Each row is a point on a tangle of strands that fork and nearly touch. The rows are in no order.
Points whose rows are less than 41.1 apart are linked; no others are. Some points are linked to none.
(490): [-3 -8 -8 -23 25 -7 -8 -19 -25 -5 7 -18 2 5 -4 3 15 -17 -8 0]
(1149): [-5 -3 10 -13 -8 -25 -2 -9 -2 -2 0 2 13 21 30 -6 14 2 -8 1]
(664): [14 -7 -5 12 18 -3 0 11 -12 7 -3 4 -16 -14 1 13 -17 -2 10 9]
(774): [-4 -11 -6 -9 -6 -2 17 -5 2 -15 9 -6 1 4 18 4 18 5 -9 -8]
(622): [3 6 -11 -3 -11 13 -22 -6 17 -3 -12 20 -1 8 8 -5 22 10 -1 -38]
(383): [-2 8 5 -20 9 4 3 2 -4 -7 -17 -2 10 -20 6 -17 -2 10 15 26]
(1217): [-5 5 -7 9 7 24 -22 25 13 1 -13 16 -1 -9 -14 -14 -14 7 20 -13]
(734): [-2 -6 -6 -11 14 -10 -14 -20 -9 -5 6 -7 1 18 -5 4 26 -22 -13 -7]
(399): [2 -19 27 6 3 -11 4 20 -12 -4 -18 2 -16 6 -1 -12 3 -20 6 7]
(709): [6 -7 -8 11 4 19 9 1 4 -6 -6 12 -4 -6 -10 0 7 -6 8 -14]
(914): [-2 11 7 -14 7 -23 -12 -13 -17 20 11 -16 15 11 7 4 -19 -3 -8 19]
(453): [-2 -12 -11 -1 -17 27 -6 5 17 -2 -13 15 -9 -1 -26 -5 24 -12 -1 -26]
(758): [-3 7 -6 1 -10 16 -13 8 19 0 -5 13 11 9 -4 -5 8 4 -2 -30]
(647): [7 9 -3 10 -3 -7 1 -4 2 19 20 -1 9 7 6 16 -21 5 -5 5]
(354): [3 -7 1 14 3 3 10 -27 -12 -4 -2 6 -14 -5 -2 1 8 -7 14 13]
(726): [6 4 -20 -5 0 -10 -24 8 4 0 21 -8 -17 -20 0 17 2 5 -4 -18]
(1131): [4 9 -4 4 -6 8 4 12 20 -1 -2 14 6 -16 9 -3 -13 20 11 3]
(412): [11 -13 1 19 -8 -10 0 26 1 3 5 7 -20 0 8 13 -6 0 -4 -23]
(979): [-1 19 -6 -17 22 -4 -23 -15 2 3 6 0 23 10 4 -2 -1 7 -5 7]
(92): [1 -16 -14 -1 -7 -7 4 18 2 -6 16 -15 -15 1 -5 19 13 -13 -21 -22]
(79): [-1 0 17 -5 -16 -8 19 0 -12 -9 -18 -10 -18 -18 0 -10 -7 12 5 27]
(25): [7 7 -18 9 -10 4 -11 -9 5 2 18 4 -11 -15 -3 14 5 5 2 -24]
(258): [0 3 -3 -7 7 -4 -18 -12 9 -1 -3 5 9 24 -6 -2 26 -17 -14 -14]
(33): [1 -4 -10 2 -8 -6 -30 12 8 -1 -4 18 -8 3 17 1 14 5 5 -36]
(725): [7 -1 1 3 0 -13 -10 4 12 -3 -1 15 -4 -2 11 -2 7 2 6 -2]
(403): [-1 4 28 -5 -20 -23 8 12 -1 0 -3 -14 -4 6 6 -7 -3 4 -9 22]
(1085): [13 5 -7 -12 -7 -16 1 0 15 -11 15 -4 -14 -19 16 11 0 23 -4 9]
(781): [-4 -2 -15 -1 4 -14 -29 24 4 2 1 11 2 9 21 2 -2 12 -2 -26]
(1179): [-7 -7 9 -9 4 -4 -8 41 19 -9 -12 7 7 6 11 -15 -5 6 1 -2]
(1168): [0 12 -8 -17 25 2 -23 -13 3 -3 -9 7 17 17 2 -5 15 -3 -8 -7]
(574): [-4 20 5 -11 7 4 -1 -41 -14 10 5 -9 17 5 -9 -8 -6 2 0 19]
(1113): [-4 7 -11 6 -11 16 7 5 13 4 21 -12 9 0 -29 9 2 -10 -13 -14]
(981): [-6 17 -9 1 -7 10 -31 18 20 8 5 -3 4 -12 -29 -3 -2 -3 1 -7]
(1215): [11 -13 -7 7 16 2 0 33 -2 -5 -10 8 -18 -17 4 7 -11 5 9 -6]
(515): [-4 -1 14 -9 -2 -3 1 21 10 0 -17 10 15 7 23 -13 -12 15 8 13]
(641): [-6 21 -10 -1 14 3 -20 6 10 9 8 1 26 9 -3 -1 -17 13 -4 -1]
(1115): [10 11 -13 10 12 24 6 -11 2 9 -7 19 11 -7 0 4 -18 17 16 2]
(840): [-1 -14 -2 5 -13 -8 23 8 1 -3 16 -6 2 16 22 13 4 4 -16 -19]
(863): [-5 16 -13 -3 3 21 -31 7 13 14 -5 -2 9 6 -36 -3 6 -10 -11 -16]
(465): [-15 -3 2 -8 -9 -11 18 -23 -33 11 -2 -14 7 9 7 -3 -17 -2 -8 4]
(363): [-6 2 7 -24 7 -11 7 8 -22 0 9 -35 6 -5 -6 0 -8 -2 -16 12]
(778): [1 -16 6 -15 10 -9 5 22 -12 -13 -10 -15 -10 -5 1 -1 12 -10 -6 4]
(459): [0 17 -8 -8 16 27 -6 0 12 -3 -6 -2 16 -11 -32 -8 2 -5 4 10]
(44): [-2 1 -10 -2 25 23 -8 18 6 -7 -19 16 9 -9 -6 -12 -7 6 17 -1]
(162): [-4 12 1 -5 -11 -4 7 9 18 -2 20 -14 16 -3 0 3 -3 9 -12 4]
(618): [2 7 -2 -4 7 15 1 4 12 -9 -4 -2 2 -22 -24 -10 7 -7 12 20]
(553): [-3 10 10 -23 7 -20 -7 -8 -18 4 4 -23 4 -9 -1 -7 -10 1 -6 25]
(955): [9 3 -13 9 -2 9 -4 -36 10 -12 0 17 -17 -1 -2 1 24 3 4 -15]
(533): [4 0 -5 -3 1 9 15 37 7 -6 7 -16 0 -16 -7 10 -13 10 -10 -2]
(1223): [5 5 12 20 -24 -13 13 -1 9 19 16 -2 3 14 8 12 -19 3 -4 13]
(502): [1 5 -14 16 -21 10 7 0 10 3 28 -11 -7 -10 -15 16 0 2 -8 -24]
(421): [-5 1 -2 -17 12 -2 2 -3 -9 -2 13 -22 11 2 -6 3 6 -10 -10 5]
(74): [1 -8 5 6 -17 -3 22 -11 -1 -4 -5 5 -9 -2 21 2 0 11 7 11]
(443): [-5 7 7 -5 -2 14 4 -9 14 -8 -6 2 15 7 -13 -14 18 -7 0 6]
(952): [11 -8 6 21 2 -14 -3 -18 -9 6 0 15 -18 6 4 7 4 -14 10 8]
(1014): [3 -6 10 -13 -8 -15 10 15 -3 1 -15 2 2 5 32 0 -10 18 0 11]
(509): [4 -1 -10 2 14 8 12 -24 -19 7 18 -12 5 1 -4 15 -7 -2 -2 2]
(1117): [0 5 7 2 -23 -1 21 -17 13 -7 4 0 -6 -12 11 -2 0 19 8 25]
(501): [-15 -10 6 5 -11 -2 20 -24 -15 -10 11 -26 -19 -10 -1 8 0 6 -6 14]
(156): [-8 -23 14 -5 3 -4 11 13 -22 -12 -20 -12 -15 2 -6 -13 14 -22 -1 2]
(113): [7 4 13 15 -5 -2 13 6 -1 7 7 -8 -6 -9 -12 3 -14 -3 3 22]
(689): [2 -10 10 8 6 19 12 -4 -4 5 -21 28 14 22 15 -7 -8 1 13 -11]
(160): [-6 2 10 4 -4 -9 8 -24 -27 10 -10 -7 -13 -10 -10 -9 -15 -9 9 26]
(410): [-4 6 -2 8 -6 18 -2 20 18 5 6 -4 9 -5 -33 -2 -3 -15 -2 -5]
(1187): [5 8 -5 -4 -8 1 14 -8 14 -7 19 -10 -6 -23 1 6 -4 17 3 18]
(913): [6 7 -1 7 28 2 -20 -9 -9 9 -7 12 7 6 -9 0 -3 -11 9 6]
(794): [3 -21 16 12 7 3 5 22 -4 2 -11 16 -4 13 7 -5 -5 -15 7 -9]
(864): [-7 3 -11 -10 11 14 14 26 5 -2 5 -12 22 -7 3 3 -13 12 -7 -6]
(589): [1 10 -10 -14 11 7 -2 10 14 -9 -7 8 11 -20 11 -7 -7 22 12 15]
(906): [-7 -13 1 -3 4 -9 -15 37 11 -5 -6 9 5 15 14 -6 -1 -3 -6 -22]
(1036): [1 22 -1 -9 2 10 4 -25 5 5 9 -3 21 -2 -3 -3 -7 13 2 19]
(464): [-4 -5 30 -2 -20 -9 20 18 -6 -11 -19 -12 -12 -3 -4 -16 -2 3 -2 19]
(699): [7 9 -17 -10 0 -19 -23 11 10 -2 16 0 -12 -19 17 13 -6 23 -2 -6]
(364): [7 -4 8 6 -1 6 25 23 -6 1 2 -15 -4 -11 -5 8 -17 6 -2 11]
(452): [-10 8 4 -11 2 -4 1 -48 -22 -2 -8 -1 3 3 1 -13 5 1 4 12]
(1080): [0 -7 4 -9 3 -14 -3 -22 -7 -9 -11 14 1 14 24 -8 23 -2 4 -1]
(816): [7 -8 15 2 -7 -24 3 -3 -20 11 -14 -1 -16 8 16 3 -10 -5 3 18]
(17): [-6 -24 -10 -5 -13 15 5 24 14 -5 -5 2 -6 0 -22 -1 19 -18 -10 -17]
(623): [7 -4 -17 11 4 8 -13 24 -1 2 0 5 -19 -25 -3 10 -8 6 11 -21]
(688): [9 2 -10 13 -8 19 22 -7 10 1 2 14 -1 -17 4 6 -11 16 14 0]
(175): [-22 -7 5 -18 -5 -17 12 -21 -28 -8 -3 -19 2 5 7 -13 5 -4 -14 0]
(923): [0 -2 -5 2 7 14 -2 7 9 -1 -12 24 14 12 13 -5 -3 11 6 -23]
(1118): [5 3 8 9 11 5 -3 -15 -3 7 -13 18 11 16 3 -6 1 -5 8 1]
(454): [1 -1 5 21 -2 24 6 10 10 6 0 10 6 6 -24 -4 -5 -15 3 -17]
(613): [10 -3 11 25 -9 0 -9 13 16 5 -5 27 -15 -5 -3 -6 -9 -4 18 -6]
(708): [3 10 -10 11 -2 8 -4 -45 12 -7 17 -1 -9 7 -15 8 17 -1 -7 -5]
(297): [-12 6 5 -16 -1 9 11 -32 -11 -12 -16 -1 14 2 2 -21 16 4 3 8]
(754): [-24 -15 12 -3 -14 -16 17 -14 -22 -12 -2 -25 -15 4 4 -3 6 -2 -17 2]
(487): [1 3 -1 23 2 5 1 -43 -5 -1 12 2 -13 8 -15 8 10 -9 2 8]
(889): [2 19 2 1 4 0 2 -10 3 16 19 -10 18 -3 -7 7 -22 5 -1 20]
(11): [2 2 7 -5 2 7 12 -4 -5 -9 -10 -4 -8 -26 -5 -13 2 4 16 28]
(727): [-4 -3 -5 -17 4 10 16 -13 -3 -17 -7 1 9 -5 13 -7 16 9 5 2]
(143): [-2 20 -19 -11 20 31 -23 1 14 1 -15 2 12 -4 -30 -8 6 -2 -4 -8]
(588): [-6 14 -20 -2 14 20 -8 13 6 5 7 -4 22 -1 -10 4 -12 11 -5 -18]
(14): [3 -12 7 11 -1 4 -15 24 14 -3 -11 23 -10 3 -3 -10 2 -13 11 -18]
(282): [7 1 1 25 -16 2 -19 6 10 12 -1 27 -11 0 8 2 -7 7 16 -26]
(401): [-3 -1 23 13 -25 -21 10 -5 7 7 5 -1 0 18 11 -4 -1 -2 -3 16]
(1015): [9 5 -8 5 19 11 3 -7 -8 8 -2 8 1 -16 -3 7 -16 4 16 16]
(1012): [-8 -19 -12 0 -15 11 19 14 12 -13 9 -11 -8 -4 -13 7 16 -8 -14 -13]
(712): [6 -15 5 14 -8 -14 6 25 0 -3 10 -9 -18 9 -2 14 3 -11 -15 -14]
(806): [-4 -6 12 -3 4 -16 -10 5 2 3 -7 13 19 31 22 -8 8 -7 -5 -9]
(790): [-3 5 11 5 7 -10 -5 -22 -19 12 8 -8 8 16 -11 -2 1 -19 -4 10]
(366): [0 -12 5 -10 1 -15 15 21 -14 -1 8 -19 4 15 19 12 -1 4 -21 -8]
(1190): [-7 -2 14 15 -17 -2 21 -18 -13 5 2 -13 -13 -5 -6 2 -12 0 2 25]
(339): [2 2 -5 18 -5 14 -26 23 5 10 -1 8 -12 -15 -16 0 -7 -3 16 -22]
(827): [2 -15 -16 7 -9 17 7 -2 11 -16 -5 12 -19 -10 -10 2 24 -8 6 -20]
(552): [-9 -3 14 11 -5 -14 11 -16 -27 17 8 -17 2 17 -4 4 -12 -16 -10 8]
(491): [-7 12 8 -12 -3 -14 -1 -10 -7 19 5 -7 30 21 17 0 -14 4 -8 10]
(1050): [-2 -5 -4 -18 3 -6 0 13 7 -11 6 -15 -1 -7 -5 2 14 -9 -11 5]
(687): [9 -2 -10 1 7 -10 -13 -27 3 -10 1 17 -11 7 10 3 28 -5 2 -9]
(545): [4 -4 8 -2 -3 -23 -2 -24 -23 3 -5 -5 -26 -6 9 2 -4 -2 7 26]
(293): [0 4 6 1 22 -2 -16 -4 -12 8 0 -5 9 11 -22 -3 6 -30 -2 8]
(215): [14 -9 5 16 -1 -18 -4 -2 -5 16 -6 17 -13 9 18 12 -14 -5 10 9]
(216): [6 -7 -3 -12 -2 -15 12 13 -6 2 3 -6 0 5 32 17 -11 18 -10 1]

A fork is a point with three links, a tip a point with one. Leave the first point through the second and follow the links. Name the first fork or tip that comes.
(364); (533) -> (421)
(33); (622) -> (1190)
(1190); (160) -> (806)
(74); (1117) -> (410)
(574); (1036) -> (11)
(454); (709) -> (412)
(11); (383) -> (44)

Follow the links from the first point to the second, and from the first to the third. Name the last point that the two ways share.
(1149); (363); (175) -> (1190)
(354); (1168); (33) -> (1190)
(216); (1215); (1113) -> (11)
(1131); (840); (827) -> (11)
(453); (1187); (1014) -> (410)
(491); (399); (754) -> (421)
(282); (914); (465) -> (421)
